Points on a hilly landscape, in no order, each with its height.
From any point a ball rolls to the lowest of the 2 points nearest to it. It stops when none of these is lower. Distance is the straight distance between rows; heights are no part of it.
K535: [-36 -16  24  33  -2  18 -38  21  40 -26  25  17 -27 -49 -13  18 -18 -13
   8  29 -49  14 -18]  h=556
K774: [  0 -23  -5 -23 -37 -10 -15 -33  -2  16  50 -26  29  12 -13  29  -7  39
  60 -16  40 -18  14]  h=245
K990: [ 17 -19 -57  27 -27  -8  26 -16 -24  -9  14   5  12 -28  -2  21 -32  -5
 -31   1  57  30  44]  h=415
K938: [-35 -33 -35   1  -8 -32   4 -37 -28  16  25  -5 -45 -11  29 -16  10  13
 -32   8  12  11  -1]  h=244
K391: [ 33 -20 -39  -8  18  -4  11 -19 -53  10 -38  -3   7 -45  12  20   4  -9
 -72 -30   0 -12  24]  h=345
K316: [  8 -12  11  56  -8   5  15  32 -21   9  18  -3 -36 -27  43 -23  -1  -2
 -86  13 -55  30  -7]  h=162
K306: [-35  27  -7  -5   9 -11  14  17  -6  -8  12 -32   9  44 -23 -23 -18 -17
  63  23  42  17  23]  h=570
K825: [ 18 -22  34   7 -13 -27 -10 -21  23 -27 -26  22 -49 -19 -31 -24  -6  -9
   6 -25 -20  16 -20]  h=273
K742: [-17   8 -65  19   3  15  17  40 -25  15  20 -26  40  24  -6   8 -11 -15
   3  22  52  11  71]  h=453
K208: [-10  14  -4   7  26 -27  12  14 -11 -17 -29 -51  -9  39 -13 -15   3  -1
  41   3  32   9  26]  h=584
K13: [ 12 -41  16 -15 -14  -2 -36 -16  19   9   4  12 -28 -35  29  15  30  18
 -39 -24 -27 -13  -9]  h=195
K265: [  2 -29 -14 -38  -2  -4 -20  -5  -1  24  14   2 -22   4  47   2  38  35
 -48  -8 -22 -21 -22]  h=134
K951: [ 11   6 -10  28 -22  21  34 -18 -40  -2  13 -16  27 -17 -16 -16 -35 -39
 -21   2 -23  30  33]  h=360
K588: [-20   5   8   3  41  22 -12  13  -5   0 -10 -51  19  -7  40   5  26  30
  -6   1 -23 -32  -5]  h=384
K168: [  7  -8   7  60  -6  28  -3  34 -14  -4  15 -12  -5 -40  28   8  -9  -7
 -49  12 -59  23  13]  h=211
K803: [-45 -26 -23  35   5   3 -39  22   7 -12  11  26 -26 -37  -9  19 -19 -24
 -19  23 -35  12  10]  h=563
K981: [-32  10 -10  -3  25  29   2 -13  28   2   2  53   8 -45   1  -6 -10 -32
  -3  26 -21 -25 -42]  h=435
K186: [-43 -39   6  19 -18 -40 -28 -35 -10 -30  12 -18 -45 -42 -27   7 -19   1
   5 -20 -29   9   7]  h=409
K147: [ 30  28  27  31   1  19   9  63  19 -11   1 -41  -7  16  27 -10   6  17
 -21  16   0  24   3]  h=444
K254: [ 39  15  25  -2  -4  -2  38  -1 -21   0 -12 -27  -3   1  16 -23  -7   2
 -19 -14 -17  28   4]  h=250
K60: [ 27   0  43   6  -7 -33   8 -39   0 -39 -43  -2 -15 -18 -50  -4 -19  -7
  44 -31 -14  11  -3]  h=304
K988: [-12  -9 -20 -32  18  -4 -11 -35  29  17  -2  21  13 -31  41  15  31  32
   5   0  43 -53 -34]  h=502
K128: [ 15  -2   8  22  19  23   1  24   7 -13   5 -45  29 -36  45  31  16  38
 -18   7  -6 -17  -2]  h=361
K190: [-53  46  18 -28  34  15  16  14  30   1  -5  22  16  32   9 -33  -8 -11
  49  46  16 -23 -37]  h=523
K716: [-46  38 -13 -33  31  20  11  14  37  13  12  54  42  21  -3  -5 -18 -21
  34  43  52 -37 -40]  h=507
K448: [-52  41  -3  -6   9  13  19  29  30 -10  24  23   0  35 -17 -36 -27 -42
  32  53  29  17 -21]  h=539
K482: [-29  32  65  -8  27 -10  -5 -39  13  -3  -7 -11  28  29 -19  10 -12  14
  81  13   4 -34 -29]  h=440
K314: [ 24  -7  15 -41 -31  24 -26 -14  15  24  37   2  27  15  -5  43  19  30
  41 -12  17 -35  -4]  h=190
K367: [  6  10  51  17  23  30 -19  23  28 -26 -10 -10  18 -23   1  19  -1  18
  27   8 -30 -16 -20]  h=399
K220: [-40  -4  40  30 -16  20 -10  20  51 -29  27 -15 -29 -27   6   4 -12  11
  21  19  -8  20 -18]  h=546
K880: [ 48   5   2  23   6  -6   5  13  -4  -8  -4 -46  16 -24  34  31   6  27
 -13 -26  32   8  10]  h=334
K211: [-35  16 -22  12 -26  10  34   7  11  -7  29   1  -3  32 -22 -28 -38 -29
  34  35  34  35  13]  h=555
K200: [-20 -45   2  25  -3 -19 -15  -3  42 -30  38 -16 -42 -46  34  24  10  63
  -9   9  48   1 -16]  h=527
K745: [  8  11 -11  -1  -2  -2  27 -21   1  -8 -34  39  -4  -4 -43 -15 -20 -37
   6   7  12   8  -3]  h=434
K4: [-18 -15 -27 -26 -23  11   2 -24 -10  32  55 -23  22  17  20  14  11  26
  33   3  50  -5  16]  h=203
K512: [  5  -8  42  24  13   0 -44  42  38 -48 -23 -16 -14 -19 -15  20  22  22
  32 -22 -22  -1  -8]  h=380
K820: [ 16  20  34  32  -4  21  11  54  10  15  29 -20 -23  29  46 -28   6   7
 -35  21 -27  37 -14]  h=458
K176: [-39 -23 -45  11 -37 -22 -10  15  38  11  40  37 -58  21  -3  -9 -10   4
   1  18  45  29  -8]  h=318
K203: [ 58  21   5 -14 -17 -32  35 -32  -9   1 -28   7  35  32 -46   6 -20  -6
  45 -29  61   4   0]  h=629
K632: [-55  -7 -17 -17   8  -5 -33  37  -8   2  24 -20   4  26  -6   8   9  -2
  17  18   0   0  15]  h=196
K305: [ -8  12  12  25   7  27 -14  36 -19 -20 -23  -5  11 -19 -39   2 -16 -41
  -3   6 -43   3  15]  h=284
K420: [-17  27  56   2  31   4 -22  -1  26 -19 -33  -4  29  14 -20  18  20  19
  67   5  -8 -35 -23]  h=422
K89: [ -9 -17 -54   6 -14   2  -6   0  19 -16   1  41  12 -18 -24  28  -2 -11
   8  -4  43  -8  12]  h=474
K895: [ 43  21 -16 -26  28 -13  23   8 -34  29 -45 -37  19  41  35 -15  33   9
 -16 -25  23 -20  19]  h=238
K277: [ -9  -3  -4  -1  47   8 -16  21   5 -16 -44  32 -13 -12  -6 -14  14 -32
 -27  10 -59 -15 -10]  h=329
K42: [ 21 -10  15  42  -4  19 -15  41 -15 -22  -5  -7  -1 -32 -21  21 -21 -22
 -33  -3 -65  28  26]  h=248
K85: [ 71   8 -11 -15 -43 -17  34 -14  15   4   3  14  15  30 -30   5 -24   9
  21 -33  79  14  -2]  h=638
K728: [ 34  -9 -25  16 -39  16  23 -10 -29  21  17   9  18 -26 -10   4 -33 -30
 -47  -2   4  34  25]  h=387
K187: [  5  29   6 -12  32   0  37 -44  10  20 -47  44  33  11  -1  -9  13  -9
  16   2   8 -39 -44]  h=645
K918: [ -1  -3  31  -8 -15  -4 -20  10  -9  -9  -5  -6 -25  25 -18 -25  10  -9
 -16 -22 -75  18 -10]  h=133
K340: [ 35  -7  31 -15 -12  17 -33   0  -7   4   4  -5  43  -4 -21  37  10  15
  13 -22 -20 -28   4]  h=119
K886: [ 48   2  25  -4  16 -44  -3 -14  14 -30 -59  -1   6 -12 -34   2   8   7
  40 -44  17 -10   1]  h=333
K416: [ 12   7 -11 -19  25 -17  11 -31 -26  23 -52  17  20   1   0  11  24  -8
   6 -15   5 -37   1]  h=631
K209: [ -5 -10 -66  -2   1   3 -11  37 -16  15  35 -30  17  24  33  17   5  16
  -7  20  52  16  50]  h=472
K576: [ 29  31  30   3   6  -3  29 -17 -52 -16 -32 -41  25  25 -41 -19 -23 -31
  17 -19 -36   5  36]  h=351
K878: [ 38   5 -34 -17  17  -2  18   4 -57  32 -37 -10  26  13  18  -5  14  -9
 -54 -13  17  -9  24]  h=300
K335: [ 60   4  24  16  15 -16  13  29 -25 -12 -25 -54  13  -4  17  -9  -6   6
 -35 -41  -1  21  11]  h=296
K515: [ -1  -6 -15  14 -14  11  -4  16  21   5  -1  71 -42 -35 -16  -9   1 -34
 -34  14 -12  20 -23]  h=386
K315: [ 12  26 -23 -23   9 -31  18 -33 -23  14 -30  19  33  26 -41   6   3 -12
  35 -16  44 -16  18]  h=617
K226: [ 53  40  34   7   4  10  39   5 -43  -2 -43   0  22  35 -12 -28 -16 -27
 -12 -10 -19  20   9]  h=305
K969: [  3 -20 -40  16 -35  -2 -21  47   2  24  53 -12   3  28  33  19  -7  24
 -26   8  34  37  44]  h=486
K116: [-45   9 -19 -36 -11  19  -1   7  -3  27  42 -25  16  23  22  -6  14   7
  16  32  13 -23   3]  h=126
K179: [-47  24   8  -7  34  36   2  10  53  -6  13  30  15 -32  31  -2  11   2
   4  41  -4 -33 -62]  h=454
K566: [ -9  26   9  39   2  30  26  23 -12 -10  -4 -20  27   0 -15 -10 -29 -24
   7  14 -26  21  19]  h=320
K398: [ 41  27  -3 -14 -44  28  32 -26  27   5  30  10  36  30 -11  17 -23  24
  22  -1  58  -5 -18]  h=648
K900: [-37 -52 -15  -8 -37 -52 -16 -53 -16 -10  34 -25 -41 -10 -26   5 -22   3
  25 -24   2  19  12]  h=392
K334: [-21  -2 -28  -5   1   8  18 -18  12  -1 -12  65 -16 -32 -33 -25  -9 -46
 -10  16 -13  -4 -12]  h=411
K813: [ 11  31 -12 -24  17 -11   6  -1 -31  20 -26 -12  41  59 -22   7  11 -19
  40  -9  25 -22  31]  h=603
K799: [  9 -10   7 -53  27  -5 -16  -4   6  19 -21  -7   2  28  41   5  58  36
  -7 -17 -27 -36 -14]  h=33
K540: [ 20  10   7 -48  14 -15   1 -11 -34  25 -15 -57  11  35  47 -16  40  41
 -19 -26  -4 -21  -2]  h=151
K524: [  1 -20 -27   1  20  -6 -17  12   1   1 -33  51 -27 -41  -2  -5  14 -20
 -68   1 -40   1  -6]  h=359
K118: [-42 -33 -61   5 -24 -20   0   0  -3  26  52  24 -40  -7  27 -11   7  16
 -29  22  42  15  11]  h=285
K148: [  3  -8  24   8  -5 -12   9 -17 -31 -12 -11 -39 -28   0   5 -21  -1   0
 -37 -19 -43  18   1]  h=200
K66: [-13 -13 -64  41  -8  -3  14  22 -25  -4  19 -13  25 -11 -19   6 -36 -19
 -17  16  40  28  72]  h=436
K554: [ -2 -50  -8 -10 -53 -45 -22 -20 -15  10  37  -1 -31   0 -15  -4 -13   0
  -9 -22   5  25  16]  h=370
K149: [ -1   4  11  16 -12   3  36 -32 -60   1   3 -59  29   9 -32  -7 -36 -20
   1 -13 -39  18  32]  h=385
K985: [ 21  -8 -14  12 -15  -7  -6   1   2 -29 -15  37  -4 -10 -59  10 -26 -32
  25  -9  19   9  23]  h=455
K598: [-13  22  39  -9  13  15  10 -78  11  26   3   4  41  16   0  19  10  30
  65  11  23 -43 -36]  h=462
K567: [ 13 -34  15 -26  -8 -25 -36 -16  19  -4 -19  33 -45 -30 -10  -2  21  11
 -22 -39 -41   3 -23]  h=235
K429: [ 21 -46 -29  -8  -6 -11 -17 -16 -25   3  -1   6  -2 -39  -3  41  -3   4
 -29 -19  10  -9  27]  h=375
K608: [ 52  41  53 -29  22   1  31 -64   1  18 -46  35  30  22   5  -1  16  15
  18 -23   2 -33 -25]  h=657
K767: [ -9 -21  23   9 -25  -3 -12  -7  52 -25  33 -15 -42 -21  18   6   8  47
  21  -5  21   8 -31]  h=536
K823: [-28 -11 -30 -19  11 -32  12 -34 -35  17   0  -5 -52   4  37 -40  24   6
 -58 -11 -27   0  -3]  h=185
K849: [-31   6   7 -39  30  -6  -8 -55  22  26 -14  20  28   3  16  36  30  24
  42   4  20 -68 -39]  h=483
K109: [-25 -31 -25   0  11   3 -17 -18  42 -10  14  16 -33 -54  44  22  16  35
 -10  17  32 -35 -29]  h=517
K9: [-24 -14   4  -4   6 -26  -5 -10   7  10  -1  25 -61   4  31 -35  22  -3
 -45   8 -46  12 -29]  h=100
K987: [-18  30   8 -24  35  31 -12  14 -12   8 -27  32  22  16 -16 -30  -4 -48
  -2  20 -66 -12 -10]  h=366
K523: [  3 -44 -37 -10 -55 -25 -28  10  16  11  30  32 -47  10 -18  13   3  -1
  -2  -9  33  28  11]  h=344
K928: [ 30  31  58  20  -4  51   1  31  35 -26  14 -27  13   9  17   1   2  29
  18   6 -14   8 -17]  h=420
K6: [  7  33  22  -3  -4  31  -4  48 -11  15  15 -18 -11  60  13 -34  11 -19
 -31  20 -49  26   1]  h=429
K49: [ 33   0  21  19  24 -25 -16  27  23 -50 -41 -31  -2 -13 -21  12  11  14
  39 -29  19 -11   2]  h=358
K237: [-13  31  32 -22  16  46  -1  41  -6  19   8  10   5  37  20 -27   4 -23
 -19  29 -71   0 -21]  h=401
K160: [-10 -15   1  39 -15 -15  16   8 -14  25  12  26 -61   5  31 -51  -2  -1
 -63   5 -31  51 -16]  h=184
K609: [ 23   2  33 -20  -8   7 -36   4 -14 -11  -9  -4   9  17 -27   7  -4   3
  26 -26 -47  -3  19]  h=38
K389: [-25  12 -32 -24  -1  22  -2   6  35   7  19  55  21   3 -11  20  -1 -19
  27  27  46 -23 -16]  h=492

Call two points neighbours if one is among the 2 nearest of the other. Go from one point of each pair to the other, from neighbour to neighbour, staying as low as possible. Name the highest point that can't be avoided.
K9, K116 => K149
K116, K609 => K774
K799, K277 => K820
K9, K316 => K160

For each start below, name the point where the ball stops.
K149 => K609
K900 => K9
K306 => K277
K147 => K799
K128 => K609
K209 => K951
K186 => K9
K482 => K799
K767 => K799
K429 => K799
K179 => K277
K89 => K277
